Points on a hilly landscape, in no order, each with its height.
A ball rolls from a point to the lowest of its 5 nearest points, and stops where none of them is lower. Distance is the straight distance between rows; heights are no part of it.
Q389 (h 1.21): [ -5   6  29   0  -1  19 -13  -1  13   2]
Q786 (h 2.06): [ -8  -1   0  29   6  -8  13 -26  19 -20]
Q6 (h 4.56): [ -8  -3   4   4  -7 -16  20 -17  -1 -20]
Q763 (h 4.21): [ 18 -13 -18 -55  -6 -17   3  26 -39   9]
Q891 (h 1.22): [ -1   4  25  13   0  14 -39  18  48  25]
Q524 (h 1.12): [  4  -7 -20 -43 -13 -44  16  12 -28  -6]
Q571 (h 5.87): [ 25 -11 -23 -49  -1   2   0  29 -47  22]
Q289 (h 4.03): [  5  -1  12 -27  -4   9   5   6 -28   4]
Q99 (h 1.78): [-5  5 25 -6  0 14 -8 -3  4 -2]
Q530 (h 2.59): [  7  -2 -29  55  20   2  18 -21  31 -11]
Q775 (h 1.39): [ -3  10  25   0  -3  28 -21   6  10  13]
Q719 (h 1.16): [  0  10  20 -11  -2  28  -8  10 -12  12]
Q981 (h 5.23): [ -6  -2  -2  -5 -10 -23  26 -13 -12 -19]
Q232 (h 3.53): [ 11  -6  -1 -39  -8  -8   9  14 -36   3]
Q163 (h 1.82): [ -2  16   8   2  -5  43 -21  18  -8  22]
Q701 (h 2.65): [  3  -3 -28  51  15   1  25 -21  26 -13]
Q714 (h 1.17): [ -5  -5 -21  26  -5 -15  34 -20   4 -20]
Q417 (h 0.91): [  1  -3   4 -26 -10 -14  16   1 -25  -7]
Q569 (h 1.51): [ 10  -7 -10 -44  -9 -28  13  12 -34  -1]
Q87 (h 2.62): [  4   5  12 -18  -5  22  -2   8 -23   9]
Q318 (h 0.58): [-10   5  27  13   8   4 -26  -4  40   0]
Q394 (h 3.14): [  7  -5   6 -32  -7   0   7   9 -31   4]
Q725 (h 8.13): [ 16  -8 -11 -41  -3   6   3  22 -46  17]
Q892 (h 2.71): [  5   4   3 -21  -2  27  -3  16 -34  15]
Q750 (h 4.69): [ 17  -3 -24 -22   2  28  -4  22 -52  23]
Q356 (h 0.54): [ -5  15  16   8  -5  37 -29  19  15  24]
Q810 (h 0.90): [  0  -3 -30 -29 -15 -53  25   6 -21 -11]
Q31 (h 2.14): [  6  -8 -30 -54 -11 -51   9  17 -24  -6]
Q820 (h 1.07): [ -4   9  25   9  -1  21 -35  13  37  20]
Q363 (h 2.39): [  0  13  19  -5  -3  36 -15  12 -10  18]
Q803 (h 1.37): [-11   0  15  15   3  -4   3 -19  17 -16]
Q237 (h 1.00): [ -5  -5  -9 -14 -12 -29  27  -5 -19 -15]
Q673 (h 3.77): [ -5  -3 -14   4 -10 -23  31 -14 -10 -19]
Q146 (h 0.99): [ -6   3  28  14   4   7 -38  10  48  13]
Q192 (h 1.26): [-12   1  18  17   6  -1 -14 -16  32 -11]
Q47 (h 5.74): [ 24  -8 -38 -28   5  20  -6  26 -58  26]
Q29 (h 1.01): [-10   2  20  12   4   1  -8 -16  21 -10]
Q723 (h 5.97): [ 16  -6 -51  -8   6  30 -11  20 -61  26]
Q33 (h 0.75): [ -8   0  -5  46  25 -12 -12 -20  47 -12]
Q280 (h 2.77): [ -5  -4 -23  14 -11 -25  37 -14  -6 -18]
Q222 (h 1.79): [ -8   3  24  18   9  -2 -32   2  50   4]
Q774 (h 4.57): [ -3   3  22 -13  -5   4   4  -3  -9  -6]
Q85 (h 2.28): [  9   7 -11 -14  -2  34  -9  19 -43  22]
Q540 (h 1.50): [-10  -1  10  24   8  -5  -7 -20  33 -15]
Q903 (h 4.49): [  1  -1  15 -23  -6   1   8   1 -20  -3]
Q404 (h 2.50): [ -3  13  19  -3  -4  35 -17  11   0  15]
Q884 (h 5.94): [ -3  -1  10 -18  -8 -13  17  -7 -16 -11]
Q22 (h 4.82): [ 11  -5   1 -37  -5   1   7  14 -38   9]
Q506 (h 1.83): [ 10  -9 -19 -52 -11 -38   9  17 -31   0]
Q63 (h 1.81): [ -7  -2  -3  43  17  -8  -2 -25  37 -16]
Q958 (h 3.99): [  2  -3  24  20   6  -7 -46  21  61  24]
Q131 (h 2.96): [  6   0 -26  60  29   2   4 -19  40  -7]
Q642 (h 0.55): [  0  16   0   1  -3  43 -19  19 -19  24]
Q842 (h 2.01): [ -8  -4   0  17  -1 -10  15 -24  10 -22]
Q45 (h 0.93): [ -6  10  26   3  -2  20 -23   5  24  12]
Q145 (h 2.03): [ -4   0  25  17   5  -2 -42  12  55  16]
Q440 (h 2.11): [ -1  -4 -18  47  16  -4  15 -26  28 -15]
Q425 (h 1.88): [ -7  -4  -5  40  14  -7   3 -25  30 -18]
Q117 (h 4.74): [ -8   0  16  28  11  -8 -24 -10  51  -5]
Q377 (h 2.00): [-10  -1  15   8  -1  -5   7 -17   7 -16]
Q594 (h 1.09): [ -2  -3 -27 -20 -17 -43  30  -1 -20 -13]
Q968 (h 1.20): [ -2  -4 -15 -24 -14 -38  26   0 -23 -12]
Q532 (h 1.15): [  3  12  -3  -5   0  41 -14  17 -30  23]
Q570 (h 2.29): [  0  -2 -19  52  22  -1  10 -23  35 -14]
Q70 (h 4.65): [ 13   2  -3 -25  -4  24  -3  19 -41  17]
Q285 (h 0.92): [ -8   6  26   7   1  10 -17  -6  26  -3]
Q880 (h 2.35): [ -6  -4 -19  -4 -13 -32  34 -10 -15 -17]
Q445 (h 1.95): [ -4  -4 -16  27  -1 -11  30 -22   9 -21]
Q228 (h 1.10): [  4  -6   4 -33  -8  -9  13   6 -29  -1]
Q58 (h 2.23): [ -1  -2 -17  54  26  -5  -1 -23  40 -11]
Q937 (h 0.79): [ -7   5  29  11   2  11 -28   2  37   5]
Q353 (h 2.44): [ -3  -6 -18  37   4  -8  28 -25  17 -19]

Call two points neighbours if one is among the 5 nearest of the other. Go from one point of each pair to the other, from neighbour to neighbour, staying as low as possible. Name the highest point that can't be avoided.
Q417, Q33 => Q280
Q237, Q417 => Q569
Q33, Q714 => Q842
Q318, Q719 => Q775
Q356, Q318 => Q45

For each start below, name the point where the ball stops.
Q145 => Q318
Q892 => Q642
Q774 => Q318
Q70 => Q642
Q569 => Q417
Q47 => Q642
Q723 => Q642
